A landscape with many valleys, sampled at points; each row gives a point and its height.
From any point a ball rolls to the lowest of the 2 points nearest to it. It stops when none of these is lower. Distance is the straight distance between rows; heights are no part of it.
nodu: [165 153 121 113 129 106 161  36 128 107  82 149 120 114 134 133 144 116
 145 154 109 113 127]  height 1.54
Fek: [130 173 123 106 134 140 114 131  93 111 132 128 109 160 108 106 176 102
 176 155 129 107 131]  height 5.81
guk: [103 109 132  44 169 144  99  94  81 135 137  93 120 153  56  98 148 121
  80 122 129 113 152]  height 5.23
lilu: [110 112 119 139 104  94 150 105 130 137 170 126 126 103 128 149 169 126
 160 171 180 143  66]  height 2.25
zogak: [117 127 119  92  91  78 116  91 114 118  73 139 122  81 105  99 121 156
 110  85 163 108 131]  height 2.79
tipig: [137 151 125  67 106 119  96  94 110  75 102 146 117 101  84 163 115 101
 126 145  89  71 145]  height 1.70
Foro: [ 81 118  80 165 118 137 148  91 142 116 113 149 127 119 135 116 110 137
  87  83 127 123 173]  height 3.33
zipu: [176 127 171  94 165  96  91 152 136 120  94  54 153 124  93 129 122 146
  62 120 143 130 145]  height 4.53
nev: [120 156  89  95 115 106 151 167  99  83 104  77 131 133 150 143 178  95
 139 167  93  93 144]  height 1.82
Neles: [147 165 151 168 166 112 121 111 153 115 105 123 138 117 155 102  78 110
 117 169 122 140 126]  height 3.57
ged: [149 126  87 124 147 162 144  56 123  91 102 149 117 131 100 183 101  73
  95 151 111  95 162]  height 4.02
Fotem: [117  43 153 180  67 193 109 141 140 117 134 181 112 170 106 144  58  89
 164 104 137 104 149]  height 3.86
lar: [ 69 148 155 152 186 138 141 100 109 125 117 135 137 119 171  87 114 187
 105  97 127 125 127]  height 4.99
lubid: [159 120 105  99 126 133 106 167 109 138 108  34 124 142 136 119 125 165
 107 169  86  93 135]  height 0.94
Rek: [ 91 117 155  69 100 120  88  49 111  98 138 120  88 136  65 105 139 130
 135  87 140 112 112]  height 4.64
Susel: [122 125 136 161 150 156 123 102 163 132 182 164 137 128 124 143 119 148
 118 178 143 129 109]  height 3.49
tize: [ 94 159 171  90 179 139  97 144 147 104 140 119 182 122 145 115  90 138
 105 136 137 122 133]  height 4.52
Goka: [ 86 103 156  57 144 136  82  51  99 106 136 104 128 150  78 128 125 129
  79  84 178 122 131]  height 4.96
nurap: [ 89 123 125 139 116 121 138 123 116 107 155 149 114 138 115 166 179 106
 133 130 133 135 100]  height 2.70
Vut: [100 111 155  76  76 139 126 165  93 156 160 178 114  94 110 109 159 119
 157  88 131 102  96]  height 1.56
vade: [ 90 127 143  88  96  91  99 112 139 125 116 116 138  73 113 100 131 174
 120 101 124 113  94]  height 2.41
genep: [213 164 123 127 154 119 104 184 144 150 119 112 155 141 140 133 140  84
 146 167 140 159 170]  height 2.63
Dof: [114 110 147 234 144 123 169 139 196  83 112 153 116 161 155 127 100  67
 119 124 128 151 136]  height 6.46
puz: [102  61 134 194  78 159 128  84 172 106  75 195  66 125  82 129 125  78
 156 115 129 179 139]  height 3.34
rufi: [ 93 151 141 197 190 164 151 142 147  83 167 156 101 151 160  99 134 124
 135 166 140 123 122]  height 5.80
bem: [170 146 126 112 139 104 150  94 107 110  74 132 118  91 150 130 137 128
 195 185  93  89 148]  height 2.19
silaz: [151 165 118 176 166 129 123 134 143 139 102 117 166 134 171  90  88 148
  99 116 137 149 174]  height 3.22
vivol: [157 122 136  62 143 126  98  94 165 157 142  46 158 150 120 134 164 163
 117  97  96 153 113]  height 1.88
mitud: [115 147  83 150 138 181 177  57 139 129 122 151 136 149 137 136  98  95
  81 123  98 124 174]  height 3.70
toves: [105 160 128  89 181 123 107 124 161 148 173 126 212 103 135 130 131 129
  83 139 141 131 136]  height 4.27
demu: [114 125 162 148  79  95 108 137 135 112 135 160 115  72 124 133 115 165
 143 115 110 134 100]  height 1.89
Kerog: [117 144 133 179 170 153 143 107 144 143 111 125 115 150 162 104 129 201
  89  98  97 157 121]  height 5.22
podar: [142 154 120  87 134  92 145  53 141  82 108 137 128 103 112 165 153 111
  89 128  94  99 123]  height 0.63
Leb: [155 133  82 167 106 136 168 134  83 190  88 147 138 132 144 144  99 153
 145 122 116 146 197]  height 2.90
Meve: [111 106 107 101 113 130  86 148 107 168 155 101 127 145 107  95 149 153
 108 119 170 164 128]  height 3.12
duv: [122  98 113 177 101 138 127 204 113 177 143 160 160 109 130 131 100 162
 150 112 172 140 122]  height 4.11
Kupo: [122 171 117  94 183 121 133 113 154 151 174 159 191 120 145 173 151 102
 116 173 166 133 114]  height 4.05
govaf: [127 114 156 136 148 109 117  64 149  90 114 162  99 144  95 140 129 139
  97  67 163 111 114]  height 6.79
getum: [ 66 114 152  86  92 148  88 102  80  95 129 127  67 113  93  88 137 162
 130  80 121  80 112]  height 4.26
zevem: [180 147 118 129 146  59 127 149 123 134  85 103 170 163 151 125 127 101
 148 136 169 153 171]  height 2.52
furit: [ 87 110 130 116 139 178 123 119 161 151 203 194 165  91 131 138 116 166
 143 137 129 111 114]  height 3.03
feto: [ 69  93  93 180  73 113 147 168 126 137 163 132  95 107 137 121 131 158
 158 159 129 137  79]  height 3.88
biveg: [ 78 132  96  96 120 107 133 144 122 150 171  92 148 153 128 118 151 103
 133 118 177 147 135]  height 2.80
Kanep: [113  73 135 164  79 160  94 166 115 153 156 158 139 136 128 125  58 126
 143 123 166 102 153]  height 4.01
namun: [153 142 132  77 113 106  95  85 179 150 161  92 153 125  98 124 162 125
  88  81 141 160 118]  height 2.71
lotu: [103  51 118 189  55 156 113 118 159  98 122 163  87 123 109 127  75 104
 162 110 153 140 144]  height 3.66
Lov: [162 142 146 136 124 134 115 164 159 152 167 111 164 153 142 160 141  97
 130 109  83 182 141]  height 1.93
kib: [135 140 147  63 106 127 109 105 109  87 103 142 101  80  81 135 159 147
 128  98  76  82 104]  height 2.42
satep: [128 158 126 127 178 130 129 115 123 125 158 181 153  95 111 144 124 110
 128 174 180 112 114]  height 3.84
rugu: [108 162 118 109 131  90 146  93 104 144 138 118 160 131 159 141 138 116
 133 112 162 135 147]  height 2.47
Bona: [ 94 155 155 112 203 153 140 173  93 118 116 117 153 139 167  91 105 160
 107 106 114 120 153]  height 4.77
gim: [147 149  93  84 112 125 102 152 108 125 114  63 137 130 142 104 139 108
 141 168  77 105 160]  height 0.95
zok: [ 93 123  95 147  83 123 140 169 106 115 145  94  78 125 139 107 172 127
 172 146 105 139  88]  height 3.60
Megav: [125 135 137  63 166 146 129 107 111 139 133 123 112  86  93 124 205 182
 143 157 113 102  99]  height 2.88
bepe: [125 107 167 108 137 175 111 107 132 155 137 205 154  79 126 130  95 162
 170 137 100  82 112]  height 2.55
mefip: [153 125 136  52 145 128 133  89 108 132 111 115  85 122  91 104 187 159
 137 105 107  99 127]  height 3.09
kenem: [155 149 136 121 128  94 105 152 152  87 100  69 156 129 130 128 104 126
  71 120 106 129 128]  height 4.24
bomat: [147  99 140 162 109 127 115 145 106 116 126 126 119 179 138 157  63  90
 173 171 158 149 136]  height 1.97
paka: [152 165  94 181 142 128 145 172 110 160  85 137 173 135 164 126  89 132
 138 112 148 174 191]  height 3.02
dus: [119  89 141 198 147 105 156 100 178  72 123 174 130 154 120 153 126 121
  96  76 180 130 140]  height 6.69
Sos: [137 142 155 164 192 132 166 124 160  87 134 150 115 161 170 135 119  85
  99 141 164 112 111]  height 6.06
Bopep: [190 129 117 120 125 112 126 136 117 124 101 106 107 126  86 160 153 149
 124 144 107 115 119]  height 4.51
Devop: [181 128 138 117 164 122 107 145 134 136 103 104 113 147  88 143 159 167
  64 111 136 150 107]  height 4.71
tekat: [150 143 169 173 148  98  97 125 157  87 129  77 160 147 166 139  82 104
  96 154 121 154 102]  height 3.91
luti: [174 166 171 127 165 116 140 162 139  84  83 164 134 102 155 133 135  74
 163 163  60 134 123]  height 2.85
Nasog: [ 73 120 119  94 120 132 140 169 113 204 146 129 170 112 169  97 105 178
 121  84 125 117 140]  height 1.83
mise: [ 93 121 101 134 129 173 114 138 126 151 181 116  79 148  92  68 118 158
  81 128 176 134 138]  height 3.61
Vavor: [150 119  74 117 121 136 123 158 117 171 145  39  98 159 101 108 156 145
 127 175 128 133 124]  height 2.23
gubi: [108 135 144  76 107  83 112  77 141 139 120 113 125  96  85 113 156 142
  69  76 188 153 132]  height 3.18
kiz: [ 83 152 123 119 113 167 113 114 104 123 132 144  64 121 100  63 159 155
 148 110 114 124 109]  height 3.74
Durub: [129 101 124  79 148 132 105 127 162 163 187  63 155 149 131 149 119 145
 122  76  58 153 100]  height 0.64
Fusip: [123 134 138 213 172 150 169 139 173 122 120 148  99 124 174  87 131 173
 110 136 137 140 112]  height 5.47
zofo: [148  95 180 104  80 168 121 143 121 186 154 195 162  84 117 156 108 135
 175 131 116  75 103]  height 2.20
vefe: [145 146 166 109 151  93 149 174 105  82  92 170 151 110 154 182 100  91
 166 164  99  98 143]  height 2.54
Tese: [124 162 128  94 135 102 158 195  89  75  85 129 152 138 170 167 146  69
 181 136  84  92 134]  height 2.31
vaki: [190 135  92 126 159 119 142  86  95 108  99 133  89 136  85 144 118 124
  86 147 118  89 146]  height 4.29
Zad: [158 124 175 160 102 116 112 156 145 144 128 139 142  95 161 154  95 120
 174 180 119 155 107]  height 0.93
faz: [139 108  50 119  53 111 127 171 114 132 127  86  97 137 137 110 169  90
 161 145  99 125 115]  height 3.31
vesa: [159 158 167 188 198 128 144 123 154  96 130 125 103 184 146 147 133 100
  91 117 135 169 103]  height 6.20
lesap: [114 159 145  82 160 160 102 118  94 109 153 102  76 161  74  83 173 115
 114 142 147 109 135]  height 5.55
mibod: [164 108 133 142 130  88 114 151  96 107 102 111 152 177 146 182  88 105
 139 135 171 132 141]  height 2.26
Pozet: [ 96 134 110 135 117 178 132 131 122 114 166 181  82 121 116 121 190 119
 147 122  83 133 105]  height 3.17
kosun: [144 128  67 138  99 172 153 167  87 191 112 137 115 149 152 120 102 143
 118  73  96 126 183]  height 2.78
vavus: [166 129 142 199 137 111 145 144 136 130 112 128 124 153 142 171  99 115
 178 184 119 175 111]  height 1.51
ros: [120 123 114 169 155 185 125 115 145 135 171 100 108 170 107 117 127 159
  82 151 160 131 106]  height 4.07
Ribal: [121  76 142 244 173 128 215 129 208  68  97 175 131 141 141 140 113 104
  99  99 171 123 140]  height 6.57
Kamiz: [127 122 187 124  60 120 121 157 123 143 114 152 144  74 159 114 109 117
 176 132 120 123 100]  height 1.46
nipak: [183 135 119 117 114 142 131 198 143 174 130 118 151 146 166 127 153 104
 175 130 111 159 167]  height 2.33
rupos: [136 117  53 161  80 128 135 133 104 128 132  57 103 168 122 121 147  97
 107 158 122 139 126]  height 2.94
gad: [ 83 119  97  70 150 124 148 130 101 184 162 101 155 112 142 123 119 185
 121 126 115 118 134]  height 1.41
tif: [144 135 135 217 156 134 136 114 190 100 126 115 118 186 165 159 112  75
 111 152 125 178 135]  height 6.34
vafa: [137 132 119 115 103 168 141 219  91 168 122 109 142 150 160 119 141 133
 137  95  89 130 169]  height 2.60
Dolas: [132 162 105 120 128  93 164  84 128 140  88 115 133 126 150 108 151 137
 133 118 120 144 135]  height 2.11
Garez: [102 127  96 149  76  94 139 111 108 129 109 138 135  89 133 124 119 157
  81  74 162 127 130]  height 3.04
Ket: [122  92 179  76  79 149 109 151 109 190 186 159 133 101 109 132  97 139
 141 116 160  77  77]  height 1.90
Tibo: [205 164 169 139 153  92 139 123 136  85  55 133 123  82 133 123 118  89
 171 198  89 124 136]  height 2.74
Gedin: [143 111 125  76 177 136 156 115 113 187 134 106 129 120 117 123 138 200
 138 145 116 118 106]  height 2.07
Nebep: [106 105 130 108  71  99 125 158 106 150 175 148 116 108 127 121 146 127
 194 127 171 141  72]  height 1.87
Goru: [ 97 115 104 167  76 138 138 109 150 122 113 180 103 126 102 161 151  77
 146 118 121 169 129]  height 3.05
Teb: [ 91  91 105 191  66  98 153 159 129 154 122 145 133  99 171 124  99 143
 159 131 165 169 125]  height 4.03
Laz: [173  99 121 106 107 125 113 164 142 176 189  79 155 152 148 159 132 130
 142  89  95 156 114]  height 1.45

Call two points neighbours if one is among the 2 nearest of the other. Go from one point of each pair to the other, from neighbour to neighbour, staying as low as possible. Name the highest point that can't be avoided.
Vut and lubid => ros
lubid and gad => mefip
Zad and Durub => genep
lubid and podar => luti

For each start below, name the point where the ball stops.
Sos => Vut
Teb => lubid
toves => Vut
ros => Vut
mise => podar
Devop => Zad
